A landscape with many valleys, sampled at points; each row gives a point and its height.
From any point a ball takes the steepest step (drop divided by distance) to one of its 5 nearest points. It stops when none of these is lower. Distance is the straight distance between rows; heights are no part of it.
k580 height 324: [185 110  92 160 117 165  92 114 105 190 112 173 136  50  85 131 165 126
 169  94 134 140 174 190 149  77 134  81 172]
k120 height 511: [100 143 122 110 131 114 134 142 116 126 118 124  93 125 107  91 130 135
 125 123 109 152 129 103 134 169 142 137 141]
k881 height 189: [176 129 134 127 133 107  98 140 121 126 122  76 141 157 137 145 146 111
 113 108 158 161 103 107 123 120 125 176 120]
k749 height 552: [179 120 109 128  99 124  73 145 122 183 111 120 167 114 116 140 145 113
 139  95 159 162 142 138 119 118 139 157 130]
k314 height 593: [133 113 110 114 103 126 121 142  90 192 134 118 133 140 126  93 119 122
 130 125 125 140 141 114 129 142 129 127 115]
k741 height 112: [ 75 116 150 148 140 119 161 119 118 147 130 180 122 116 103 122 133 137
 128 150 107 108 149 117 132 129 121 126 147]
k221 height 199: [100  80 197 134 197 102 142 131 163  77 131 134 176 134 129 190 155 117
 120 149 159 114 140 139 142  93 111 145 122]
k517 height 264: [167 140 133 125 166 115 133 105 193 100 119 199 165  56 103 126 177 115
 140  85 134 121 188 145 173  67 143 116 173]
k103 height 265: [133 101  95 107  80 145 151 113 108 172 166 100 163 179 187 153  66 123
 115 168 128 115 100 143 117  97  77 146  82]
k62 height 194: [148 115 131 156 130 138 121 122 130 153 113 186 167  81  83 133 170 120
 129 114 126 134 175 151 134  83 132 116 150]
k538 height 674: [163 173  87 100 118 120  91 173 114 118  90  81  60 109 141  67 119 136
 133  87 125 153 110  74 110 197 173 108 125]
k272 height 362: [180 168 105 118 148 129 135  96 212  75 140 193 124  57 104 111 174 128
 167  74 138 130 198 131 188  95 158 112 196]
k366 height 390: [165 106 108 149  87 143  97 142 105 214 114 142 180  98  95 125 133 101
 147 100 136 132 166 152 122  95 125 121 132]
k330 height 416: [184 125  77 136  90 146  82 137 114 204 115 155 135  65 102 125 152 141
 165  85 138 149 156 187 130 119 134  85 160]
k198 height 107: [ 59 137 125 114 125 127 151 118  97 120 133 127  54 151 146  91  97 166
 141 151  84 102 104 110 137 192 137 105 121]
k487 height 460: [117 124 137 120 121 116 134 127 105 128 135 101 108 168 136 119 124 140
 129 148 112 138  96 115 131 153 114 134 115]
k759 height 301: [142  89 163 146 138 106 120 128 123 157 134 124 194 163 119 169 134 122
 120 135 158 140 131 130 129  77 111 154 109]
k435 height 660: [149 166  85 115 131 132  93 146 144 111 104 132 101  83 101  96 160 127
 132  90 129 162 146 130 125 169 161 133 153]
k931 height 307: [ 88 176 145 131 175 124 168 135 169  49 132 128  68 122 122 114 106 139
 143 129 121 143 126  78 136 157 126 134 169]
k254 height 609: [121 127  89 116  91 136 120 152  93 201 120 157  88 102 110  67 112 128
 125 111 107 119 156 118 116 172 162  71 115]
k18 height 192: [ 76 170 167 134 108 177 156  99 135  29 133 112  89 173 160 141  99 134
 122 173  90  56  50 131  91 162 132 143 116]
k805 height 286: [177 138 123 121 162 112 121 119 198  88 120 172 171  62 100 132 186 118
 129  97 150 135 180 144 152  93 147 138 162]
k854 height 80: [ 71 115 130 143  79 176 156  93 114 125 172 127 128 187 189 138  81 122
 130 181  78  37  85 164  92 164 111 131  77]
k263 height 204: [174 186 158 104  90 155 162 166 142  75 148  48 110 177 191 156 108 133
  72 138 138 107  30 128  61 157  91 129 101]
k829 height 563: [213 145 109 132 138 129  72 130 160 130 103 149 152  61 111 157 201 139
 146  89 168 163 168 189 135 104 148 145 161]
k25 height 181: [134 112 147 135 119 127 134 112 121 124 152  95 148 193 152 164 114 133
 118 158 146 122  83 137 129 117 102 149 100]
k591 height 412: [126 121  95 133 110 161 119 126 107 188 112 189 107  64  77  87 141 127
 133  97  90 130 174 150 133 136 150  66 157]
k39 height 276: [ 88  98 155 145 128 121 140 109 109 135 146 133 136 176 138 150 121 146
 130 168 108  98 113 134 133 123 114 138 119]
k847 height 191: [ 86  99 194 133 166 132 149  99 161  22 138 134 130 166 151 195 133 130
 118 169 148  77 104 148 123 112 122 135 109]
k744 height 98: [169 117 142 136 120 115 118 121 136 111 146  64 162 187 162 177 119 123
 103 134 175 158  72 126 123  97 101 168  93]
k316 height 171: [ 96 109 119 120  88 153 155 100  92 157 164 107 131 189 189 132  87 137
 134 170 106  89  91 143 121 144  90 121  87]
k445 height 287: [ 86 157 105 107 152 113 150 140 116 101 115 119  50 123 125  68  98 150
 132 126 100 140 117  85 140 189 151 106 131]
k648 height 380: [159 127 108 116 108 122  91 148 118 165 121  95 133 134 134 116 140 106
 131  98 148 162 124 108 122 144 143 157 115]
k568 height 400: [162 109 152 141 132 113 100 138 127 167 125 135 210 121  99 160 148 110
 125 113 160 150 159 140 134  71 128 155 121]
k458 height 589: [137 144 110 104 125 115 113 143 107 119 116  92  88 136 133  91 122 133
 118 115 126 157  95  92 128 166 145 130 119]
k480 height 397: [152 130 123 134 136 118 109 135 140 138 115 161 148  99  92 119 168 119
 117 111 127 150 159 139 127 121 143 144 151]
k519 height 172: [ 77  77 199 144 162 128 140 102 141  71 142 139 154 165 141 191 136 132
 121 175 142  82 124 156 132 103 114 132 110]
k853 height 262: [ 79  67 184 174 130 114 154 114  92 167 129 150 189 150 131 171 113 126
 140 167 121  87 143 141 130  67 106 126 111]
k111 height 779: [157 124  52 114  83 132 106 170  99 217 122 127  70 109 141  65  99 141
 130 107 122 121 159  96 107 190 170  80  90]
k794 height 437: [ 78 136 100 106 115 115 135 134  99 169 121 146  66 112 115  56 101 139
 126 130  88 120 141  95 132 190 157  84 121]
k32 height 126: [ 79  97 169 150 105 159 139  89 121  95 159 133 138 196 161 172 104 136
 128 182 116  51 100 168 110 136 118 137  96]
k63 height 655: [167 164 115 101 118 119 118 151 103  96 107  49  80 151 176  96 105 135
 106 113 131 156  75  76  98 179 129 106 117]
k29 height 536: [153 113  95 130  81 144 101 151 103 223 116 140 143 103 105 102 122 117
 145  98 124 139 159 138 123 127 135 108 128]
k248 height 104: [131 140  67 100  90 170 162 131 109 149 178  68 139 176 214 138  47 114
  99 181 127 107  79 142  83 146  77 133  55]
k48 height 225: [128  94 193 133 183 107 124 126 160  70 138  96 170 163 132 203 148 116
 101 138 175 131  96 149 132  88 112 150  98]
k797 height 369: [172 124 144 150 151 110  88 143 145 123 118 128 184 119 102 155 175 111
 115 110 163 165 145 133 131 101 147 176 135]
k625 height 270: [103 139 125 137 143 126 159 109 159 125 120 205 115  76  93  94 152 127
 127 118 104 123 182 118 140 117 133 117 166]
k170 height 97: [117  92 154 173 140 115 148 117 113 161 111 187 184  87  88 147 160 105
 127 143 126 115 170 137 130  62 119 109 140]
k541 height 284: [ 68 130 126 120 124 116 156 124 110 143 125 157  81 123 117  88 119 145
 127 145  89 120 139 111 143 174 142 109 135]
k141 height 538: [126  73 143 155 122 118 119 129  96 205 111 132 237 136 104 178 114  92
 128 139 155 114 150 130 139  29 102 151 104]
k752 height 805: [158 138  88 112 110 134  86 150 131 167 111 139 108  86 108  90 155 133
 139  85 133 155 151 143 116 170 157 114 143]
k80 height 195: [102 159 149 116 121 155 156 124 126  51 137  82  82 171 157 135 102 155
 111 150 106  99  54 119 110 163 121 116 124]
k761 height 223: [ 54 108 132 123  92 142 158  94  90 139 161 127  78 162 170 112  94 153
 140 166  74  75  96 138 122 176 121  98 104]
k421 height 544: [124 122  80 105 100 126 133 136  75 168 144  93  78 154 179  76  84 133
 119 147 114 123 122  89 115 174 134  88  71]
k470 height 166: [100 131 164 130 117 149 142 105 135  76 147 109 107 185 164 157 116 145
 122 172 113  91  67 141 113 139 112 137 101]
k679 height 257: [154  97 109 114 100 118 125 116 109 169 154  89 175 182 168 160  86 112
 108 142 158 131 103 125 126  78  91 171  97]
k807 height 233: [114 180 149 112 151 130 155 136 141  46 117  80  64 147 134 116  91 161
 126 120 105 142  77  91 130 168 129 115 158]
k350 height 331: [181 124 108 132 142 139 108 117 144 130 114 190 140  51  88 123 175 131
 146  84 129 131 188 170 145  80 135 101 188]
k777 height 221: [138 149 147 118 124 132 137 128 128  79 129  64  99 177 153 144 123 141
 100 137 132 140  54 115 118 137 108 132 118]
k796 height 196: [165 102 154 133 146  95 102 128 137 139 138  83 201 174 141 193 119 111
 109 124 186 157 113 132 135  64 109 176 101]
k11 height 532: [157 167  84 111 143 139 121 126 173 115 123 177  97  60  94  85 143 136
 148  81 121 147 173 137 147 139 147 113 180]
k902 height 235: [115  95 167 146 154 102 129 121 129 115 137 129 152 155 124 169 136 135
 118 163 138 136 121 135 135 112 117 143 116]
k937 height 230: [ 72 115 146 138 133 128 152 105 122  97 140 128  90 169 139 139 117 154
 132 166 106 105 109 141 130 143 123 136 126]
k598 height 632: [161 129  74 107  91 129  85 171 112 185 116 105 113 118 138  84 134 120
 136  97 140 152 138 116 108 172 160 115 111]
k596 height 304: [ 82 108 134 133 107 121 149 114  81 174 145 135 124 159 137 112 104 138
 138 156  99 115 129 123 138 143 112 120 116]
k851 height 167: [127 105 164 146 177  95 146 124 182 104 116 182 201  77 105 146 185 105
 122 129 142 124 178 139 149  78 122 131 144]
k515 height 289: [158 101 181 143 175  93 100 139 150 112 122 115 212 125 105 183 163 106
 111 121 179 159 138 140 139  81 123 165 108]
k942 height 685: [139 191  95 107 147 134 111 150 158  87 103 123  78  79 101  87 134 126
 143  87 131 160 147 104 131 173 162 135 161]
k217 height 349: [ 90 132 104 131 128 149 147 113 120 158 123 210  95  72  80  82 138 120
 128 108  89 115 178 128 137 131 133  73 172]
k406 height 348: [124 120 104 147 137 155 144  99 134 143 120 221 110  51  84  94 165 120
 141 102  90 109 191 147 154  81 138  64 187]
k930 height 250: [125  99 148 134 113 122 140 109 111 156 154 115 171 195 155 169 104 134
 128 154 139 120 103 143 135  98  94 146  96]
k149 height 801: [127 156  82 103 121 128 104 155 126 151 107 137  81  83  97  64 136 133
 132  93 112 145 139 124 131 185 170  99 129]
k657 height 363: [ 95 146 141 129 164 109 159 127 163  79 127 155 103 111 103 116 139 129
 131 133 116 137 150 103 140 138 131 150 157]
k400 height 232: [ 95  61 203 152 166 113 144 124 127 140 134 143 214 137 128 202 134 111
 129 159 158 108 151 154 135  64 103 129 109]
k308 height 261: [ 85 186 150 114 156 146 169 129 146  32 129  97  41 135 139 109  81 157
 153 137 107 131  96  87 124 169 134 109 167]
k100 height 297: [141 121  89 104  95 139 140 126  96 154 155  70 122 180 185 118  83 122
 116 153 134 139  97 111 118 138  94 126  79]
k706 height 212: [ 79 126 137 129 111 146 148 104 110 106 149 104  87 182 170 127 106 155
 126 173  94  97  78 131 123 168 113 114 107]
k187 height 505: [144 158 124 125 156 116 110 145 142  97 116 116 118 112 108 121 147 118
 119 110 132 162 135 109 134 141 140 166 146]
k927 height 430: [158  82 104 124  92 117 107 140  97 211 125 104 196 147 138 157  92 101
 123 125 144 136 140 126 124  66 107 163 118]
k658 height 465: [200 136 126 140 132 121  56 143 150 137 104 132 200  92 105 176 191 111
 137  88 182 165 162 171 127  88 139 170 146]
k504 height 326: [ 78 142 142 129 152 119 163 116 128  90 122 126  69 133 122 115 115 150
 133 149 109 127 107 112 143 155 126 133 146]
k204 height 767: [105 208 108 111 158 123 149 149 151  76 119 125  47  83 108  61  86 128
 161 104 117 159 134  69 135 194 162 110 161]
k17 height 186: [143 173 123 118  96 167 161 137 126 100 155  53 106 185 193 140  95 122
  98 167 125 107  51 133  77 156  93 125  81]
k640 height 238: [ 99 115 158 146 169 101 150 125 157 110 128 175 148 109 104 137 158 128
 121 145 126 123 159 119 147 108 128 145 154]
k921 height 415: [139 171 117 128 169 117 141 120 196  73 123 172 123  74  99 110 153 117
 142  92 136 143 167 110 153 117 140 141 169]
k261 height 299: [ 98 131 162 140 160 123 152 117 149  52 130 113  95 150 134 152 125 154
 124 148 129 121  98 112 134 124 119 136 139]
k521 height 610: [160 174  92 107 132 119  89 165 122 109  90  81  96 107 124  96 146 125
 130  89 129 167 111 104 117 173 161 137 134]
k645 height 507: [177 105 123 147 100 128  86 144 116 202 106 128 227 112 106 165 130  89
 134 105 164 131 162 152 120  49 120 161 127]

For each start below, name the point where the ball stops.
k931 => k854
k504 => k854
k308 => k854
k658 => k744
k63 => k854
k645 => k744
